A landscape with many valleys, sampled at points; each row gives a point and its height.
A ball rolls from a point to the lowest of its 2 nearest points, and stops where none of them is lower. Distance is the straight distance between rows; heights are no part of it.
q499 (h 465): [166  98 144  51 105 133  90 126  71 163 158 119 142 140 127 167  84 153
 139 143  83 129 175 146 131 107 118 174 120 143  88 121 169 149  79 141
 124 109 158 160 148 117 128 134 119 145 113 111 137 143]
q534 (h 878): [135  89 138 131 149 160  86 116 139 141 154 115 183 134  97 152 151  94
 140 129 139 100 101 111  60 121 149 178 172 100 145  82 116 150 218 135
 129 181 144  97 143  88  89 130 128 133 111 183 197 181]
q325 (h 257): [146 138  91 170  98 180 147  89 181 115 129 126 131 118  89 129 104 159
 172 149 129 125 175 175 100  72 143 100 130  87 145 172 138 118 118 161
 121 136 114  62 165 105 102 144 150 139 100 178 114 172]
q409 (h 267): [125 126 104 176 165 117 116 109 165 109 107 138 136 112 120 166 112 139
 121 116 151  98  89 124 159 111 137 106 140 101 128 124  95  79 133 130
  88 151 121  90  71 177 196 134 144 103 123 143 130 138]
q828 (h 294): [ 80 185  93 205 122 111 128 139 202 115 115 100 153 128 183 158 175  92
 137 124 131 119  57 108 113 121 103  72 159 106 144 145  43 127 163 155
  99 140 148  79 111 161 139 100 162 120 145  93 179 133]
q719 (h 229): [140 129 101 135 158 128  87  94 143 107 104 161  81 117  91 138 122 170
 120  85 154 113 144  92 193  96 140  72 124 147 132 113 134  80  94 146
 111 138 129 111  68 185 157 108 132 126 141 132 137 113]
q870 (h 392): [116 136 141 115 114 107 142  98 129 157  88 126 143  99 110 173 136  84
 140  96  84  92 113 132 101 148 162 142 133 100 134  57 126 217 112 125
  89 124 101  59 132 112 107 123 141  84  94 108 170 134]
q732 (h 502): [152  81 147  66 120 122  87 112 133 164 165 159 148 156 112 183 139 106
 149 145  67  92 135 126 112  98 134 161 135 108 104  75 141 160  99 149
 110 191 151 108 137 104 110 162 170 120 136 131 186 200]
q960 (h 521): [154  93  95  65  59 164  98 129  74 143 113 151  70 131  75 119  64 195
 125 146 111 165 213 120 183  87  83 111  95 163 128 113 157 127  89 134
 131 127 123 150 123 150 130 158 131 155 112 101 152  64]
q927 (h 152): [137 137  86 169  97 127 148 130 187 132 109 104 120 173 210  85 141 117
  73  93 184 106 115  96 128  78 129  99 126  79  86 115  96 154  97 119
 128 109  69  94 143 126  98 125 139 117 155  78 156  98]
q188 (h 655): [130 120 105 127 179 126 112 147 113 109 131 102 127 154 148 129 137 120
 165  90 139 114 104 180 121 140 161 150 132 118 169 110  97  86 147 104
 142 127 190 169  91  95 166 163 120 110 130 147  96 134]
q705 (h 595): [109  85 154 114  93  95 135 155 116 101 136 146  37 126 149  93 125  84
 137 125 151 191 113 123 172 140 108 119  82 163 148 142 137  91 132  73
 162 136 132 188 134 125 191 103 111 154 110  86 107  62]
q432 (h 218): [129 158 106 156 128 125  95 102 150 130 147 125  73 173 177 154 105 116
 185 123  54 117 110 125 159 103 124  71 109 119 108 127 157 109  59 154
 124 129 156 141 103 133 173  87 112 117 167 138  91 190]
q716 (h 704): [112 150 129 164 133  96 168 107 157 111  96 119 119  77  44 151 187 115
 148 133 115  98 145 102 150 198 126 102 135 135 161 119 113 176 184 162
 106 148 110  42 113 139  65 112 160 119  89 140 182  65]
q451 (h 535): [134  94 189 120  95  99 101 148 131 152 129 119 156  98 108  98 126 125
  77 142 175 159  98 107 133 193  87 165 164 137 110 172 130  67 156 127
 149 111  71 169 147 135 119 116  86 145 110 111 130  91]
q59 (h 707): [182  79 144 104 178 157  93 116 107 150 180 177 147 160 102 137 117 184
 120 160 136 124 190  95 118  87 116 142 168 137  83 127 155  95 132  88
 153 155 128 115  92 121  98 142 132 164 156 185 196 168]
q795 (h 654): [133 116 142 122  68 134 175 150 124 138 118 140 142 106  76 120 121 136
  99 164 128 163 142 125 132 164  94 175 129 143 129 159 147 176 108  95
 130 145  68  89 159 117  94 160 151 117  91  88 114  76]
q689 (h 182): [131 143 125 169 124 154 103  92 152 158 126 134  98 141 149 161 101 127
 165 116  70  95 134 128 149 106 131 106 146  91 124 153 153  90 100 144
 130  99 140 126 147 109 134  79 113 135 137 186 108 204]
q435 (h 336): [106 132 134  91 140 144  93 119  72 126 105 120 169 147 114 163 155 155
 144 140 138 142 122 145  97 173 114 182 159 145 124 108  60 144 141 112
 125  96 180 150 122 145 138 107 110 104 103  69 150 122]
q449 (h 203): [108 116 171 118 163 161 148 136 137 113 137 165 177  85  95 151 134 129
 146 158 124 156 124 132  81 118 138 171 155 124 172 145  95 126 193 104
 116 140 141  79 115 112 131 158 151 128 131 154 164 120]
q17 (h 370): [137 176  89 112 145 122 196 137 117 144 152  85 178  97 175 150 110 126
 124 122 180 127 150 128 127 145 157 128 197  94 145 193 141 143 159 114
 146  89 110 113 146 133  93 137 147 126 107 152 149 108]
q710 (h 728): [100 127 130 150 135 119 135  74 145 136 106 125 103 106  68 164 156 109
 178 124 112 122 131 101 149 197 130  61 152 145 149  88 130 161 140 160
  98 139 145  57 107 128  71  59 153 105  79 125 171 104]
q194 (h 560): [108 119 174 113 142 163 149  96  91 140 137 122  90 131 117 137  75 145
 143 142 118 163 163 160 141 146 135 122 130 154 159 164 174 107 131  98
 169  65 149 162 132  97 123  98  89 133 112 154 104 110]
q895 (h 601): [111 166  86 153 168 142 205 140 112 100 140 139 135 122 157  98 163 132
 103 148 149 145 131 143 135 143 124  75 112 143 159 149 114 135 152 125
 105 111 154 124  98 123  86 164 166 115 158 158  93 120]
q548 (h 744): [133  67 194 104 148 136 131 129  96 125 120 165 113 135 108  89 119 135
  78 146 141 141 146  90 141 143  79 138  90 171 115  84 160 115 163  86
 108 140 128 123 126 118 109 134 129 158 140 158 107 116]
q383 (h 652): [138 143 125 104 213 182 142 116 109 110 149 187 141 134 112 171 132 199
 141 147 136 134 159 122 116 119 143 118 165 174 141 126 127 137 120 109
 149 103 197  77  69 145  94 116 154 121 146 152 170 131]
q724 (h 321): [106 145 116 183 150 109 139 115 205  98 100 118 139  91 114 166 155 118
 124 113 156 115  62 118 130 114 141  91 169  83 153 116  50 125 174 168
  87 167 117  43  81 179 138 114 162 103 113 105 187 110]
q461 (h 556): [ 95 129 118 153 158  86 212 181 130 121 141 154 111 123 184  52 120 136
  82 103 162 184  66 146 109 151 147 114  95 153 131 136 113 147 132  86
 144 117 141 167 129 113 155 147  90  98 134 108  53  99]
q229 (h 909): [147 126 140  84 129 141  53 105 115 133 108 156 133 160 108  90 166 132
 160 143 115  95 142 130  85 134 142 178 107 155 115 104 109  91  82 131
 155 114 152 157 171  96 111 114  90 125 135 131 134 175]
q545 (h 496): [127 136  82 128 164 161 180 121  90 118 110 143 135 136 139  86  99 217
  90 133 164 162 184 165 130  97 139 119 132 148  90 174  99 138 122  82
 171  97 123 172 114 166 155 142  70 113 137  88  81  86]
q482 (h 146): [115 111 167 120 163 173 146 133 146 131 127 200 152 116 115 163 161 150
  98 164 124 165 129 105 118 118 112 142 191 123 133 150  99 134 165  76
 131 172 117  76  70 128 111 139 152 115 148 123 170  95]
q690 (h 375): [111 154 167 125 107 152 105 138 165 139 139 147 126 128 165 106 109 114
  71 138 120 157 120  89 135 104  96 108 126 146 115 165 167  83 108 156
 132 130  94 139 126 133 133 106 126 150 154 152 111 136]
q27 (h 426): [178 112 141  95  67 116 108 165 160 152 152 114 123 136 154  82  71 149
  80 137 177 170 179 151 143 123 109 144 110 134 129 159 172  89 116 181
 175 176 110 242 119 155 136 166  83 158 145 124  65 110]
q699 (h 557): [121 169 119 162 140 110 191 184 136 148 154 102 176 131 212  64 135 114
  90 135 156 123  79 134  75 161 130 133 135 129 136 126 130 138 160 112
 151 111 150 152 167  98  61 138 130 150 139 174  79 177]
q596 (h 236): [ 99 160 133 204 137  96 133 153 205 114 131 103 138 140 182 136 175  87
 161 132 113 134  66  92 111 138 131  97 158 128 130 116 110 144 141  91
  95 136 107  59  96 127 149  87 135 107 156 106 165 124]
q109 (h 729): [156  46 161 103 154 158  96 114 105 127 142 191 117 120  68  89 133 173
  69 159 149 132 173  80 129 114 104 156 127 162 114  88 155  89 167  65
 140 147 102 122  96 133 105 139 107 167 168 172 173 120]
q673 (h 855): [100 138 131 135 142 147 128 129 154 152 132 111 150  98 123 160 160  75
 144 110 139 116  99  88  75 117 163 165 183 100 136  87  95 184 218 164
 145 168 131  99 183  75  63 105 129 130 127 155 244 123]
q385 (h 185): [118 165 163 187 116 106 132 148 202 110  87 115 137 107 116 143 149 101
 159 122  96 128  92 118 132 163 136 119 142 115 148 130 121 134 108 105
 106 144  65  65  90 132 149 113 118  77 125  92 162 106]
q388 (h 590): [148 119 154 115 150 103 121 152  73 138 150  63 184 115 122 129 128 111
 135 139 151 114 105 144 140 203 120 175 153 108 140 177 190  93 151 128
 163  99 128 182 139 135 108 138 120 157 135 162 104 143]
q181 (h 568): [106 184  94 121 128 137 123 101 106  83  89  85 116 149 129 116 134 151
 107 113 162 110 128 148 148 142 134  86  99 122 115 131 107 139 108 185
 105 120 146 164 108 186 148 129 139  87 119  53  97  84]
q282 (h 288): [ 99 139 124 106 157 147 119 107  93  98 100 139 153 142  80 191 155 161
 163 147  83 102 106 159 123 148 105 154 151 114 156 127  56 139 144 106
 107 124 178 102  88 157 145 124 170 112 122  95 191 150]
q172 (h 109): [128 173  97 158 112 125  89 120 151 113 115  76 146 161 130 143 128 114
 183 139 114 107 111 167 127 186 132 110 133  99 130 170 111  67  99 172
 141 136 168 187 140 134 164 110 112 112 151 120  82 165]
q601 (h 928): [133  98 123 118 116  93 100 149 115 141 129 143  70 171 186  80 168  83
 111 133 111 114 115 110 127 119 123 140  80 134  91  78 123 129  97  97
 131 130 165 181 175  87 135 118 117 152 131 122  76 165]
q92 (h 242): [153 134 106 108  93  93  79 105 138  98 126 104  83 179 143 165 120 121
 181 144  60 135 131 159 181 124 102  83  82 132 105 132 161 117  53 138
  94 168 135 187 111 144 186 103 110 126 144  80 108 137]
q131 (h 919): [ 72 147 107 118 131 107  84 109 102 114  92 156  82 147 132  86 176  88
 146 115 102 120 112 119  87 140 134 150  99 149 133  99  79 132 103 117
 131  99 167 153 181 123 128 107 114 123 139 113 125 146]
q296 (h 261): [154 122 148 114 118 138 141 114  89  96  79 162 115  92  95 166 170 189
 103 151 151 129 125 111 208 157 110 109 135 132 104 114 132 157 120  74
 120  90  96 123  63 194 146 130 128 124 116  74 120  74]
q504 (h 341): [126 136 124 168 139 144 160  98 131 105  94 143 172 128  76 114 139 137
 188 183  75 104 164 156  65 161 140 153 103 158 151  99 116 190 165 108
 107 116 136  59 153  94  74 141 138 108  97 149 118 137]
q527 (h 139): [137 136 146 160 140 106 132 122 191 105  82 168 134 110  71 148 162 146
 135 126 128 115 124 104 162 153 150 121 174 111 120 127 115 135  98  97
 135 157  79  43  58 149 116 123 131  65 112  94 156  94]
q464 (h 440): [121 104 195  87 146 154  64 144 128 151 140 157 180 117 103 103 133 122
  93 125 143 149  94  83  35 119 109 192 152 141 118 115 117 113 189 183
 144 117 104 165 171 115  98 106 118 147 125 150 174 158]
q98 (h 949): [126 141  90 111 115 161 144 122  95 105 116 146  47 195 150  90 131 138
 167 132  88 132 180 180 152  97 125  79  66 108 115 129 108 128  89 119
 146 109 166 200 168 100 126 150 132 121 135  97  71 119]
q749 (h 113): [141 123 118 151 144 138 126  83 128 173 149  86 151 115 110 190  84 125
 174  93 119  92 131 129 130 116 150 132 183  77 138 162 160 120 146 163
 132 108 137  83 167 122 105  93 145 124  99 185 153 188]
q609 (h 515): [114 135 123 156 150 145 170 134 118 111 103 147  85 154 140 111 115 171
 102 113 129 156 147 158 165  80 124  79  92 151 113 120 121 126 113  94
 105 118 110 161  90 144 187 147  96  98 149 102  81  83]
q542 (h 230): [173 110 148  91 117 138 106 139  92 120 113 175  96 108  79 178 116 196
  99 131 112 132 159 120 213 139 112 134 125 132  97 102 164 115  71  92
 151 122  87 127  46 192 182 125 120 145 142  98 150  82]
q34 (h 778): [106 171  85 166 151 128 163  78 142 120 109 131  91 106  95 162 140 113
 150 105  90  91 120 128 145  80 137  74 134  95 145 105 110 176 130 179
  96 113 114  44 139 156 116 118 188 100 121 142 174 148]
q935 (h 611): [132  78 125  86  82  87 129 167  81 113 139 164  62 126 115 107 133 146
  97 143 143 167 135 110 201 150  83 147  84 163 128 152 152 110 106  63
 158 134  98 174 136 155 169 127 120 176 139  59 135  63]
q608 (h 293): [131 150  89 179 136 152 174 112 180 106 104 136 125 108 127  84 105 147
 132 112 154 136 159 172 101  87 174  85 120  86 149 142 130 106 134 134
 106  98  99  98 137  95 123 160 105  90 109 172  87 128]
q667 (h 222): [ 95 146 105 117 127 121  80  93 124 135 117 121 162 162 104 173 133 142
 151 149  97 100 119 123 126 154  81 121 160  99 123 161  64  89  94 171
 104 142 165 114 144 167 133  93 161 129 118  77 175 178]
q60 (h 458): [152  90 150  93 142 104  86 132 124 156 155 112 158 147 122 191 125 101
 168 112  86 111  86 134 149 170 143 167 153 128 134  97 152 123  72 164
 109 172 154 132 110 109 128 132 139 106 115 113 137 179]
q495 (h 795): [118 174  92 147 162 132 146 118 118 119 123 132 126  80 141 131 134  96
 125  94 114  91 104 122 112  76 170 101 106 113 153  89 137 153 140 166
 117 101 121  87 140 130 111 150 167 125 145 190 143 155]
q788 (h 464): [123 112 111  78 127 144 143 150  79 123 160 131 127 149 143  89  68 159
  94 149 150 139 164 157 100 105 141 150  69 165 128 165 133 123 136 142
 178 128 174 243 159 145 151 139  76 164 158 109  43 107]
q928 (h 681): [176  86 147 106 190 155 110 109 144 132 170 200 156 117 100 169 111 177
 125 124 136 122 144 104 118  69 164 155 184 141 128 110 143 110 125 124
 138 166 154  80  74 144 122 144 145 123 138 185 197 152]
q793 (h 309): [136 131 152 102  91  70 125 135 133 130 132 108 132 102 162 136 148  68
 105 134 108 123 107  94 167 149 101 139 103 143 108 105 173 188  81 147
  80 125  85 106 128 132 104 117 173 144 129  88 140 118]
q63 (h 487): [123  93 217 101 107 156  88 124 113 145 132 151 169 109  86 127 104 151
 112 146 134 176 126 115  79 152  76 179 149 167 141 159 147 108 168 172
 128  98  97 162 145 118  95  91 107 147  99 128 140 121]
q528 (h 430): [118 116 162 118 121 127 149 131 139 144 114 168 122 122 118 116 131  94
 119 100 122 137 106 134  96 100 177 160 107 129 117  51 128 181 133  95
 109 141 106  87 128 101 139 162 110  71  99  97 123 116]
q941 (h 511): [136 121 125 164 114  97 160 164 135 134 125 124 112 107 174  76 133  76
  80  99 132  98  87 127 109  92 143 122  78 109  99 101 128 149 141  94
 122 106  71 134 162 116 173 161 119 116 143 140  87 151]
q986 (h 554): [135 143 104  74 119 150 108  92 102  99 109 103 103 132  92 126  98 162
 134  94 174 130 168 163 166 119 156 114  94 153 134 115 131 128  96 187
 121 129 159 174 106 155 144 141 112 102 116  83  67  73]
q711 (h 326): [168 140  76 131 161 144 184 129 133 134 162 115 165 107 174 117  78 152
 119 123 165 148 180 153 122  77 179 102 150 108 136 177 171 134 137 136
 117 105 118 111 119 127 121 156 119 125 116 201 101 151]
q801 (h 196): [142 140  96 175 158 148 166  91 173 146 136 107 168 114  93 133  96 163
 153 118 143 131 154 129 113 126 163 100 196  99 137 163 139 121 138 129
 142 126 105  55 147  81  60  93 122 119  97 208 160 161]
q276 (h 374): [ 88 146 107 160 136 127 153 110  88 114 122  96 161 118  92 147 132 132
 178 140  93  87 143 175  73 152 139 147 104 141 152 110 107 153 155 143
 106  80 168 106 151 134 120 140 138 103 110 139 116 158]
q890 (h 432): [155 130 110  83 133 134 123 124  64 137 168  81 150 152 130 182  86 153
 185 144 100  98 155 175 123 116 129 159 112 107 117 134 157 147 110 164
 115 125 183 147 154 127 137 160 156 137 130 128  93 171]
q259 (h 586): [ 84 157  74 147 166 120 175 141  68  80 127 117 102 156 154  95 168 142
 105 113 161 103 109 161 128 128 129  76  84 158 152 113  79 160 136 142
  85  96 159 148 100 160 121 165 150  92 127 109  86 100]
q178 (h 618): [148  91 169 115 159  98 120 176 100 164 168 101 147 114 154 114 130  94
 110 106 142 110 104 141 130 131 133 178 160  85 125 153 148 126 180  80
 154 115 127 163 142 122 134 160 121 186 130 196 111 165]
q273 (h 537): [108 131 150 133 131 154 148 103 107 125 103 141 116 123 120 143 120 155
 129 140  96 140 148 149 135 110 129 134 126 122 121 143 127 115 122  77
 130  91 126 121 130 117 176 120 105 125 126 111 119 113]
q571 (h 536): [101 126 100 157 138 114 208 181 131 133 145 122 156 116 192  61 130 102
  78 117 161 156  80 145  63 128 147 135  90 122 115 114  99 132 180 101
 145 119 144 146 155  96 128 164 112 108 118 148  65 151]
q293 (h 479): [118 132  88 108 191 137 154 134  84 146 157 115 114 154 173  91  99 175
 121 104 151 130 142 161 108 118 173 142 126 156 104 132 126 132 124 102
 180 103 179 211 129 132 143 127  72 124 149 131  58 115]
q883 (h 155): [118 153 118 169 109 104  65 106 154  85 117  39 117 162 158 140 157 111
 200 120 121 124  86 131 140 159 112  79 120 111 116 150 108  78 114 123
 101 130 155 187 110 138 214  72  95 122 120  98 116 147]
q532 (h 192): [186 136 101 119 126 140  96 117 127 163 126 146 100 142  94 146 108 205
 111  99 121 110 193 106 189  89 125 108 136 126  68 115 145  97  62 130
 149 159 104 135  83 164 161 155 115 142 137 107 161 101]
q473 (h 333): [ 88 157 171 149 125 151 141 146 167 150 137 129 145  97 180 125 136  83
  88 131 118 146  96  97  92 117 112 131 140 122 125 150 128 142 156 159
 145 130 107 113 161  92 110 114 132 147 155 169 150 142]
q707 (h 200): [114 152 122 148  82  91  98 126 152  88 129  77 109 160 177 129 165  98
 169 135  99 157  92 121 119 122 108  81  89 150 106 135 138 131  89 123
  63 131 124 153 116 140 200  74 112 135 144  59 109 123]
q684 (h 813): [131 151 106 132 175 121 135 131 138 134 136 127 145  92  89 134 140 109
 160 101 126  81  97  96 122 169 186 139 151 138 183 102 144 129 124 183
 141 130 148  64 120 134  78 116 158 119 128 194 160 163]
q904 (h 832): [ 94 169 121 141 168 139 159 111 145 146 129 137 142  66  86 176 150  91
 145 114 113 118 120  84 108 138 150 132 165 127 177 138 144 167 191 200
 151 138 125  88 163 107  84  85 131 161 139 219 207 152]
q206 (h 488): [103 118 112 176 110  91 185 151  95  98 107 149  97 126 139  68 172  99
  92 138 137 133  96 147 125 101 111  96  59 123 108 115 102 153 149  85
 106 105  69 128 162 149 192 168 140 116 115  94  90 101]
q159 (h 673): [143 132 125 126 156 106 119 156 133 123 125  94 150 121 169 125 166 102
 141  96 182 111  99 125 145 171 165 134 153 118 139 108 123 111 145 117
 127 139 146 125 102 112 114 142 128 111 121 120 127 100]
q866 (h 271): [ 78 152 144 138 150 152 143 173 171 142 156 116 171  89 165 163 117 103
 130 101 133 152  66 118  75 112 148 150 186 103 188 151  86 132 180 150
 129 129 141 109 114 118 134 143 149 109 126 178 172 131]
q303 (h 638): [155  84 147  98 158  98  98 168 109 149 131 126 120 139 143 143 126  94
 150  98 131 128 130 149 150 108 151 183 137  94 121 121 121  79 167  67
 157 126 138 177 106 110 183 165 106 156 145 157 124 140]
q91 (h 567): [149 116 160 107 144 106 114 158  94 124 130 115 162 110  96  96 138 144
 127 145 162 130 139 137 142 182 136 195 143 126 105 163 153  90 120 108
 166 120  86 163 145 143 136 144  91 140 142 116 106 113]
q71 (h 384): [ 94 129 171 109 135 136  83 133 119 152 105 143 192 126 114 136 176 115
 107 124 139 133  74  95  55 177 114 189 171 147 118  83  74 136 157 148
 131 109 140 126 125 130 108 100 109 101 118  93 172 130]
q124 (h 93): [174 133  83 155 133 102 115 121 173 129 123 111 117 176 146 133 145 127
  97 101 153  75 128 100 174  71 131  97 129  70  73 117 122 137  88 122
 120 152  67  59 118 148 126 156 181 117 150  95 179 132]
q195 (h 302): [130 134 143 175 111 171 150  97 156 112 127 158 175 113  60 151 105 147
 180 178  96 134 179 146  57 104 131 141 116 146 142 157 138 154 127 156
 117 141 108  44 161  98  93 115 143 118 101 163 144 144]
q611 (h 140): [171 128  90 137 133 123 106 116 158 173 131 106 136 158 133 143 117 148
 108  99 128  87 148 113 153  75 140 118 155  89  62 114 130 110 105 118
 130 145 106 110 125 115 130 147 131 119 134 118 135 162]
q560 (h 777): [155  63 154  83  65 144 117 158 150 141 152 186 104 136  89  54  98 133
 103 171 154 179 168 121  88  88  92 171  97 157 125 135 151 132 131 115
 169 169 111 137 190  78  76 153 131 194  89 148 111 135]
q896 (h 694): [123 181  84 153 153  90 124 141 122  95 126  54 160  85 146 154 163  93
 150  87 185 104  79 124 145 188 166 108 163 104 177 147 104 107 148 161
 134 110 156 135  94 171 132 124 157 116 124 131 149 102]
q382 (h 364): [115 143 176 116 107 101 122 133 137 163 163  58 152 148 209 156 103  73
 112 116 126 143  88 118 161 146 105 111 150 124 106 123 164 161 110 163
  76 141 146 132 107 117 109  87 139 133 129  90 108 146]
q510 (h 461): [ 88  96 135 132 108 109 183 131  93 107 102 157 104 115 112  95 147 114
  95 107 158 134 108 156 104 113 148 116  70 145 123  83  90 178 166  80
 101 109 113 113 151 106 140 153 134  81  62  93  95  78]
q390 (h 616): [132 154 105 152 185 138 150 135 122 116 132 161 114 119 154  81 150 122
  98 142 129 136 137 114 161 130 127  81 129 148 153 138 165 101 139  81
 134 124 141 113  97 116  94 123 152 162 181 203 123 144]
q590 (h 497): [171  88 144  76  78 149  70 127  96 157 150 155 102 127  75 149  73 167
 135 147  83 121 197 107 157  95  93 125  86 155 121  99 191 117  81 159
 118 140 121 130 130 132 117 147 141 183 132 164 148 144]
q869 (h 406): [128 141  92 135 128 145 166 102  78 101 149  67 144 152 148 148 119 121
 159 150 103  93 151 194 123 117 135 119 100 111 153 145 137 146 160 145
 105 104 180 174 167 115 143 164 152 121 121 161  56 152]
q413 (h 898): [163  89 112 112 160 170  63 113 104 114 136 144 160 157  89 112 150 142
 171 160 134  93 147 139  56 115 148 182 141 115 126  97 108 102 162 117
 149 146 157 121 151 100 106 136 133 145 134 183 151 192]
q393 (h 935): [143  96 149  96 110 111  96 145 112 163 135 142  66 174 181 104 101 112
 144  83 104 132 157 127 145  83 132 133  88 135  90  88 118 124 121 121
 161 140 168 203 145 101 144 129  73 162 122 129  58 135]
q915 (h 241): [100 175 100 185 130  90 129 146 150  91 107 109 117 157 206 101 187 102
 146 130 124 136  79 128 114 120 108  83 120 133 101 124  90 160 123  80
  90 125 108 120 111 148 190 110 123 106 151  51 115 118]
q878 (h 679): [126 130 153 156  91 120 175 130 165 114 118 125 143  61  51 137 134 120
 133 148 116 129 145 106 132 186 127 145 147 134 177 157 131 170 142 142
 123 146  57  70 136 139  66 144 136 120  86 158 127  58]
q79 (h 86): [116 138 130 164 174 132 124 131 173 125 106 172 150 149  90 132 172 158
 145 138 135 144 141 126 135 152 135 119 208 109 135 142  78 107 145  88
 143 162 130  75  75 112  98 119 142  84 124 104 188 114]
q950 (h 761): [133  84 193 116  82 158 142 118 127 131 136 157 110 105 110  91  98 109
 109 151 140 163 143 110 108  99  99 134  89 159 136 104 154 149 171 121
 125 155 123 115 163  57  88 126 139 167 107 183 104 133]
q136 (h 538): [132  90 141  55  73 156 104 100  81 125 110 139  75 146  97 132  80 156
 109 127 132 153 179 142 174 127  91 113  64 181 132 113 146 133 102 144
 121 117 150 186 125 139 156 128  98 130 113  65 106  57]
q551 (h 259): [114 151 134 127  46  85 141 151 162 124 129  85 124  77 156  95 153  54
  97 116 170 122  85  76 139 159 121 124 102 137 131 136 134 167 131 187
 124 112  63 113 184 122  85 110 168 157 134 120 151  88]
q728 (h 407): [172 122 147 142  66 130 104 175 177 152 158 118 119 132 147 102  89 139
  84 133 114 147 171 129 145  94 101 119 118 115 116 163 161  76 101 173
 142 157  93 184 119 135 159 146  98 168 161 147  78 155]
q154 (h 350): [103 126 155 113 109 107 137 111 121 140 114 149 153  88 109 173 151  87
  99 143  76 119 111  90 129 160 108 156 118 141 128  90 153 181 121 109
  84 121  84  86 122 139 111 125 146 124 134 122 168 147]
q122 (h 445): [132  90 126  90  64 137 126 155 121 148 129 126 115 122 120  84  63 155
  82 141 175 184 164 143 121 120 114 162 120 157 114 177 125  91 129 158
 171 136 104 216 166 153 165 147  61 150 116  88  74  84]
q5 (h 630): [115 129 135 116 199 156 117 133 112 111 138 163 121 149 141 122 136 171
  97 143 130 133 151 101 148 145 114 108 140 170 148 145 143  75 112 103
 147 115 172 139  78 146 126 119 127 153 198 157 139 133]
q742 (h 202): [146 135 134 130  57 101 136 155 186 144 132  88 141 143 174 103 103  92
  88  98 177 103 105 106 132 110 139 156 117  91  97 126 118 139  95 150
 150 108  64 109 171 101  96 120 140 149 155  94 147 118]
q182 (h 581): [ 99 119 165 114 118 136 138 118 115  99 125 111  59 104 143 112 101  87
 118 124 160 169 126 128 174 168 123  99 112 162 178 165 172  98 147  96
 139  98 148 180 101 133 144  86 106 145 129 119 110  57]
q367 (h 791): [170  90 116  81  82 127 155 163 100 134 151 167 109 112 118  82  90 145
 119 137 178 173 180 150  93  78 150 170  87 156 129 130 140 142 114 124
 171 150 128 139 175  96 112 175 135 149  84 110  94 100]
q183 (h 943): [120 116 101 105  68 137 126 114  84 158 122 132  37 194 173 103  91 139
 138 132  73 128 184 135 156  80 102  82  77 131  89 134 138 138  94 126
 140 121 169 232 162 119 144 107  93 153 137  99  61 118]
q456 (h 756): [111 151 111 146 169 113 160  79 115 124 134 135 107  99 105 186 150 115
 152 101 117 112  90 104 184 139 133  70 146 136 153 104 135 172 121 160
  89 136 152  53  87 187 126  71 190 108 115 128 174 119]
q379 (h 632): [152  95 133 113  59  98 128 154 136 130 115 143  84 127 110  95 118 111
 124 140 128 167 136 137 168 142 104 163 120 128 122 153 144 122  81  67
 161 154  72 116 164 119 144 175 146 133 110  73 131  77]
q796 (h 413): [136 148 166 108 119  82  74 133 118 150 160  83 152 146 182 159 103 103
 146 112  82 120  83 132 151 183 100 137 134 137 119 130 173 126  73 175
 106 131 140 185 121 130 152  96  92 130 147 101 113 182]
q688 (h 158): [101 159  86 139 108 131  58 110 133 135 114  85 151 163 159 159 154 109
 176 139  72  83 105 140  87 175  98 135 138  94 145 151  81  93  91 182
 123 114 185 164 176 136 129 103 137 129 130 126 143 206]
q616 (h 65): [135 162 107 168 118 132 143 149 148 118 129  69 166 147 164 119 125 133
 118 164 119 119 110 185 123 135 123 119 119  86 117 183 139  77 127 137
 152 138 128 193 148 126 181 155 103 142 179 137  60 172]

Call two points neighbours if one is among the 2 nearest of the other. Go from one point of each pair to the other, from neighbour to neighbour, staying as low as possible. Name the highest point that can't be avoided.
q325 / q124 => q724
q79 / q749 => q92
q79 / q616 => q915

Where does a ball stop that starts at each point below?
q684 => q79
q122 => q79
q183 => q79
q98 => q79
q950 => q325
q960 => q325
